Points on a hilly landscape, in no order, each with its height.
A climber steps from a point to whichever of its 3 nearest points has the largest rise for the distance, and stops where none of them is higher. Distance is the straight distance between rows; heights are no part of it.
j988: [141 136 185  99 120 142 140 146  80 136  98  79 163 160 125 144 127 139
 131 117 104 140]  height 49.1
j491: [139 124 149 107 201 116 117 133 136 105 137 148 173  87 114 124 106  87
 173 127 100 143]  height 55.3
j521: [100  58 104 179 149 106 126 116 152  84 164 167 102 110 116 120 115  93
 146 149 183 100]  height 51.8
j709: [133 119 126 126 170  96 138 136 142  83 130 146 146 109 124 144 113  82
 164 142 126 116]  height 53.4
j722: [131 147 193  91 129 153 141 122  88 134 121 101 207 180 115 156  96 124
 129  87 121 127]  height 39.8
j727: [122 117 204 106 194 136 125 153  98 137 122  84 181 118 115 124  68 146
 132  91 112 121]  height 40.9
j597: [112  85 138 136 168 112 121 137 152  90 142 189 148 104 116 135  91  62
 158 127 154 108]  height 55.4
j850: [131 141 178  80 188 129 117 156 134 130 162 165 194 102 107 147  91  93
 166 100  87 118]  height 61.6
j553: [130 117  84 147 180 104 151 120 144  97 150 122 114  86 119 141 148 122
 150 151 126 138]  height 49.9
j595: [139 146 141  98 118 160 139 151 125 110 121 105 149 171 152 142  87 125
 113 104  95 103]  height 52.7
j776: [146 184 149 123  71 138 117 112  90 129  79 101 114 166 118 118 155 153
 108 128  99 177]  height 51.3
j290: [122 144 198  90 148 159 136 141 102 139 152  97 184 150 116 144  71 126
 132  73 113 113]  height 40.0
j331: [129 121 115 135 145 120 158 129 148 105 141 124 127 106 138 140 130 107
 139 149  87 128]  height 43.9
j902: [143 172  60 142  90 119  79 113 143 186 124 157  63 100 153  76 151 158
 100 146 197 119]  height 42.0
j589: [107 138  56 141 103  96 125 108 149 142 139 144 105 113 143 115 180 146
 135 171 138 110]  height 52.5
j338: [151 147 213  88 180 121 160 142  60 155 119  78 204 138 124 150 119 165
 109 119 103 156]  height 48.4
j244: [132 128 130 116 101 113 139 133 125 136 147 172 155 166 150 184 107 100
 124 151  93  98]  height 37.0
j202: [122 117 104 139 164  98 136 132 136  87 143 133 125  89 106 145 136  95
 158 153 124 112]  height 48.3
j550: [122 193 107 131  58 137 104 110 100 123  66 117 101 177 112 111 164 130
 106 131 128 136]  height 43.6
j201: [147 188 126 110  78 115  93 121 107 152  81  90  87 146 100 114 172 145
 109 121 123 169]  height 54.0
j992: [129 179  80 122  80 120  72 115 143 168  92 118  53 130 124  75 144 135
  90 114 184 120]  height 48.6
j284: [100 126  80 148  70 113 143 124 121 142 134 164 116 162 162 143 155 132
 115 170 123 101]  height 20.8
j445: [144 140  57 152 162 121 136 130 172 132 125 136  81  89 133  87 185 136
 123 141 160 162]  height 53.5
j781: [157 153 180 104 116 141 137 140  75 156  89  74 146 129 129 132 158 161
 122 126  93 172]  height 51.6
j771: [157 164 224 125  90 134 129 117  56 164  62  73  98 102 116 117 136 208
  82  83 117 191]  height 30.7
j265: [107 146 206  83 183 161 107 125 115 145 157 144 193 125 107 148  67 126
 147  41 100 130]  height 45.7
j430: [ 98  51 106 181 167 105 126 111 157 103 188 195 104 115 123 123 102  93
 161 164 167 118]  height 52.3
j352: [113 129 154  90 146 111 127 140 133 132 133 195 188 153  99 170 102  66
 142 114 117  90]  height 34.9
j971: [113 180  76 137  42 139  80 101 102 142  82 136  76 161 139 103 151 129
  90 129 168 115]  height 61.3
j337: [156 139  64 140 144 129 110 127 180 156 112 136  58  91 136  49 154 160
  89 153 182 154]  height 53.0
j714: [113 122  95 128 102 120 150 140 138 120 139 140  97 130 154 151 137 128
 134 153 101 112]  height 58.6
j453: [115 113 104 136 108 105 138 136 126 118 147 163 143 161 135 162 126 110
 126 169 117  96]  height 44.0
j621: [ 91  53 103 172 129 132 109 112 166 120 194 191 115 153 137 130 106 119
 156 165 165  85]  height 38.4
j179: [135 148 158 103  73 158 145 132  91 118  78  81 155 173 142 133 142 130
 118 127 119 140]  height 44.7
j355: [138 128 127 117 155 118 138 153 139 105 162 122 147  99 130 138 107 112
 136 138  92 131]  height 46.7
j880: [121 154  72 135 114 125 133 121 168 152 133 144  76 115 146  95 178 152
 122 132 144 136]  height 57.1
j150: [132 148  50 154 135 102 119 112 168 162 126 158 100 105 129  58 194 152
 119 167 182 130]  height 56.2
j509: [126 117  85 143 145 123 141 133 168 107 131  92  86  81 125 115 147 151
 131 112 133 163]  height 56.0
j14: [156 142 202 111  86 180 159 137  72 150  82  91 161 148 146 129 112 190
  93  99  97 195]  height 45.9
j417: [146 143 152 110  97 146 142 134 139 130 145 139 170 174 149 165  81  97
 107 107 105 100]  height 46.3
j46: [134 134 143 111 124 133 131 149 128 113 122  82 113 118 130 140 118 135
 131 110  96 121]  height 63.8
j780: [147 123 161 107 132 161 139 147 136 117 140 118 154 132 132 140  79 120
 139  98  96 115]  height 55.7
j991: [115 133  76 140  97 121 138 127 161 127 142 125  91 116 143 127 170 152
 118 146 119 132]  height 59.2
j524: [140 168 180  92  48 187 149  96  97 152  61 124 163 178 128 118 125 161
  92 136  87 199]  height 49.7
j744: [105  52  80 196 157 107 121 101 154 103 187 186  94 109 125 133 125 115
 149 144 180 105]  height 56.5
j242: [147 157 168  82  67 165 151 116  80 133  84 107 186 175 133 143 128 103
 110 119 103 145]  height 38.6
j230: [124 121 114 130 116 130 148 144 141 111 137  94  85 118 133 136 122 150
 122 126 101 125]  height 60.4
j447: [141 142 165 104 113 154 132 150 100 124 102  85 169 172 142 137 109 124
 132 100 108 133]  height 49.8
j277: [ 92  58 112 167 152 115 105 107 159 124 206 231 134 147 126 127 130 113
 185 211 165  97]  height 30.1
j805: [162 143 200 119 145 136 146 143  68 157  90  63 126  97 125 129 140 190
 103 123  79 193]  height 41.6
j438: [152 137 198 106 159 149 153 146  76 145 116  81 202 148 132 147 114 151
 115 113 111 145]  height 48.7
j117: [160 161 184 100  80 163 145 111  86 144  87 110 154 157 136 133 130 161
 111 139  92 197]  height 63.3
j537: [123 100 116 143 143  92 141 129 141 106 142 156 127 133 132 160 125  98
 153 158 124  96]  height 58.2
j22: [157 171  91 115 137 114  85 131 138 160  74  89  71 116  90  67 158 145
 107 125 171 154]  height 47.8
j748: [157 113 166 112 170 144 130 160 142 107 152 110 140 113 135 134  91 139
 143 123  86 135]  height 47.4
j700: [174 174 164 119 103 122  98 122 102 175  84  97  88 119 101 101 160 172
  96 120 108 199]  height 53.8
j188: [ 77  68  81 177 108 115 113 115 145 122 171 145 108 165 143 129 128 139
 146 173 177  66]  height 35.8
j444: [111 164 211  77 144 168 121 117  93 155 138 131 218 178 116 160  75 111
 127  47 115 102]  height 36.8
j909: [126 180  87 133  82 126  88 134 143 139  87 123  57 148 142  94 147 138
  89  91 162 123]  height 49.0
j23: [ 94  64 126 153 137 124 111 129 167 122 169 213 132 152 121 148  88  98
 151 156 158  88]  height 43.7
j946: [139 124 163 103 125 134 127 164  98 125  98  55 151 137 127 125 124 145
 139 112  99 131]  height 48.5
j403: [106 159  59 151  74 121 117 116 140 161 125 149  74 124 140  96 162 150
 101 138 132 129]  height 48.0
j222: [ 96  75  99 154 126 112 116 130 134 105 154 169 121 149 120 140 130 105
 137 158 151  71]  height 38.3
j10: [141 110 131 127 208 113 130 129 126  77 147 128 164  77 117 128 118 104
 171 139 118 148]  height 41.0
j164: [146 107 132 131 141 140 137 141 137 114 151  85 100 100 128 121 120 136
 142 120  97 139]  height 60.1
j702: [137 141  96 145 134 140 112 124 163 141  95  94  61  91 116  86 166 150
 110 107 151 166]  height 55.5
j715: [111 149  49 155 121 106 128 112 154 157 132 144  85 107 141 105 198 151
 127 163 157 118]  height 61.2
j576: [111 110  87 140 132  95 140 120 147 120 141 126 108 118 130 134 163 123
 132 163 133 105]  height 44.1
j354: [155 108 139 127 171 124 142 134 150 109 153 102 129  98 121 122 105 125
 147 128  87 147]  height 52.6
j77: [112 149 101 142  72 130 117 128 152 132 132 128  89 137 150 130 141 150
 110 111 124 123]  height 47.1
j289: [138 109 118 125 195  91 125 129 137  84 135 121 144  85 101 132 113  86
 166 147 107 133]  height 45.5
j451: [163 182 188 124  76 142 124 106  87 166  82 104  98 140 117 112 135 182
 106 115 104 195]  height 52.4
j224: [120  90  86 167 168  98 141 123 150  91 142 122 110 101 124 124 153  99
 145 148 174 119]  height 46.4
j218: [138 149 170 101 119 178 138 109 109 132 135 125 189 176 133 167  74 100
 108  89 110  90]  height 40.7
j749: [103 124  57 144  78 106 132 105 134 161 128 151 101 133 151 116 182 143
 126 167 147 102]  height 36.6
j686: [140 127 149 104  74 164 154 142 111 105 104 102 164 187 145 159  93  95
 105 109 118 112]  height 43.5
j886: [137 109 194  98 188 158 131 151 127 118 138 103 177 118 117 129  74 141
 131 104  96 134]  height 41.2
j699: [151 144 195  97 144 128 164 152  73 159 114  78 166 133 146 145 128 182
 102 122  79 169]  height 46.5
j959: [118 164  60 138  61 124  98  99 130 193 131 172  83 131 164 100 159 157
 109 155 178 116]  height 34.5
j915: [113  68 114 190 191 109 129 117 145  75 183 191  93  83 122 135 113  90
 162 126 181 134]  height 59.3
j800: [133 112  79 143 175 116 150 117 151 104 137 104  88  78 116 142 152 109
 139 142 131 156]  height 52.8
j802: [137 128  89 138 123 128 133 137 159 130 137 117  78 109 128 108 154 149
 117 117 125 145]  height 57.6
j8: [143 137 150 102 159 127 139 146 141 120 154 143 147 131 118 142  97 113
 147 131  94 126]  height 45.4
j945: [131 160  87 137  93 117  96 126 162 146  90 104  67 124 124  75 154 145
  97 101 172 146]  height 53.2
j950: [142 107 169 113 201 134 119 135 132 109 156 119 158 100 119 128  71 130
 146 111  91 148]  height 43.8
j543: [128  83 119 172 194  87 142 114 130  59 152 122 118  83 117 133 131  86
 168 129 162 121]  height 42.8
j33: [143 141 219 108  82 162 142 123  52 157  56  90 129 124 129 122 108 204
  81 101 114 192]  height 22.7
j852: [154 185 157 116  52 170 120  92  92 150  69 115 124 166 117 116 148 158
  95 120  85 210]  height 49.6
j704: [128  64  99 192 180 103 131 119 147  75 205 203  95  94 132 133 129  91
 144 144 174 134]  height 63.4
j345: [100 114  71 167 141  97 134 127 142  98 137 114 100 116 123 126 173 111
 137 167 150  85]  height 43.4
j791: [ 99  97  57 161 159 100 130 118 153 106 134 118 107  94 140 112 191 110
 131 143 185 114]  height 44.4
j115: [125 115 198  99 212 158 110 148 124 144 150 141 188 111 104 132  71 138
 152  67  95 146]  height 59.1
j402: [104 160 197  94 139 176 127 120 102 149 157 170 207 144 118 175  82 118
 138  32  93 122]  height 0.1
j40: [128 121 126 104 130 116 143 136 139 130 151 171 166 148 119 160 107  93
 129 144 101 102]  height 36.9
j250: [ 90  58 131 141 144 114 122 131 145 110 152 186 140 135 116 141  95  84
 149 162 147  82]  height 50.2
j97: [ 90  86  82 168 100  92 116 113 129 137 138 153 121 155 143 146 151 120
 136 177 162  80]  height 30.6
j613: [124  81  82 167 176  97 143  96 134  60 154 120  87  75 132 135 160  97
 138 126 200 122]  height 44.5
j199: [130 156  70 134 134 121 126 122 183 158 131 138  87  84 140  81 177 163
 113 137 152 155]  height 55.2
j119: [119 140 223 100 191 162 119 150 114 144 144 108 194 141 104 134  74 141
 117  61 111 115]  height 40.4
j401: [100 100  59 169 124 106 117 113 143 154 130 131 111 120 143 101 185 128
 145 168 187  89]  height 40.8
j743: [141 159 138 127 112 122 116 140 122 149  69  66  97 115 105 108 177 151
 125 126 125 153]  height 55.1
j650: [151 166  50 149  86 117  73 109 152 201 128 165  75 113 156  65 150 144
 102 176 200 116]  height 39.5
j723: [145 151 165  83 125 149 143 140 131 144 161 152 168 156 123 157  68  99
 124  88  90 110]  height 41.9
j929: [149 110 133 139 124 139 137 143 139 111 107  50  96  89 128 120 126 143
 136 101 113 148]  height 56.3
j610: [ 98 140 106 138  51 157 113 124 125 108  85 131 116 167 158 134 143 130
 104 119 125 118]  height 30.2
j837: [105 147  51 145  89  98 109 105 134 185 133 172  95 127 153 108 197 148
 119 164 166  88]  height 26.7
j172: [130 133 122 121  83 146 148 137 124 117 135 137 127 160 158 152 114 119
 111 128  92 108]  height 44.8
j245: [125 143 131 133  82 124 134 151 120 108  83  88 103 135 136 124 142 143
 134 103 112 131]  height 58.9
j78: [142 120 200 107 138 139 132 150 103 124 109  72 166 145 131 137  98 136
 129 106 104 126]  height 49.2
j605: [116 100 132 129 157 109 130 140 139  94 137 171 155 117 106 150 109  70
 145 144 138  93]  height 59.4
j420: [107  85 135 125 157 118 120 144 147  99 134 194 146 121 105 142  91  67
 146 133 149  96]  height 56.4
j799: [153 155 188  80 109 164 150  93  72 149 112  97 219 188 114 157 109 136
 109 115 102 143]  height 39.7
j861: [139 115 132 118 106 140 144 150 136 108 130 107 138 133 126 140  96 125
 129 125  98 103]  height 59.0
j644: [123 114 149 103 168 108 130 146 155 113 135 169 179 108 111 145 106  79
 169 132 121 102]  height 64.1
j682: [ 86  79  80 174 114 116 130 112 145 126 163 150 106 126 131 128 161 130
 138 160 195  74]  height 64.4

Where does a climber stop that starts at each point below?
j902 => j991
j451 => j46
j218 => j46
j444 => j115
j553 => j991
j886 => j46
j40 => j46

Call two points neighbours if one is among the 3 nearest of the other. Go from one point of each pair to the other, from neighbour to neighbour, staying as high as possible. Name the lowest point that can't be avoided.
j991 / j117 => j852
j224 / j682 => j401
j605 / j715 => j202
j46 / j991 => j714
j971 / j46 => j909
j715 / j46 => j880
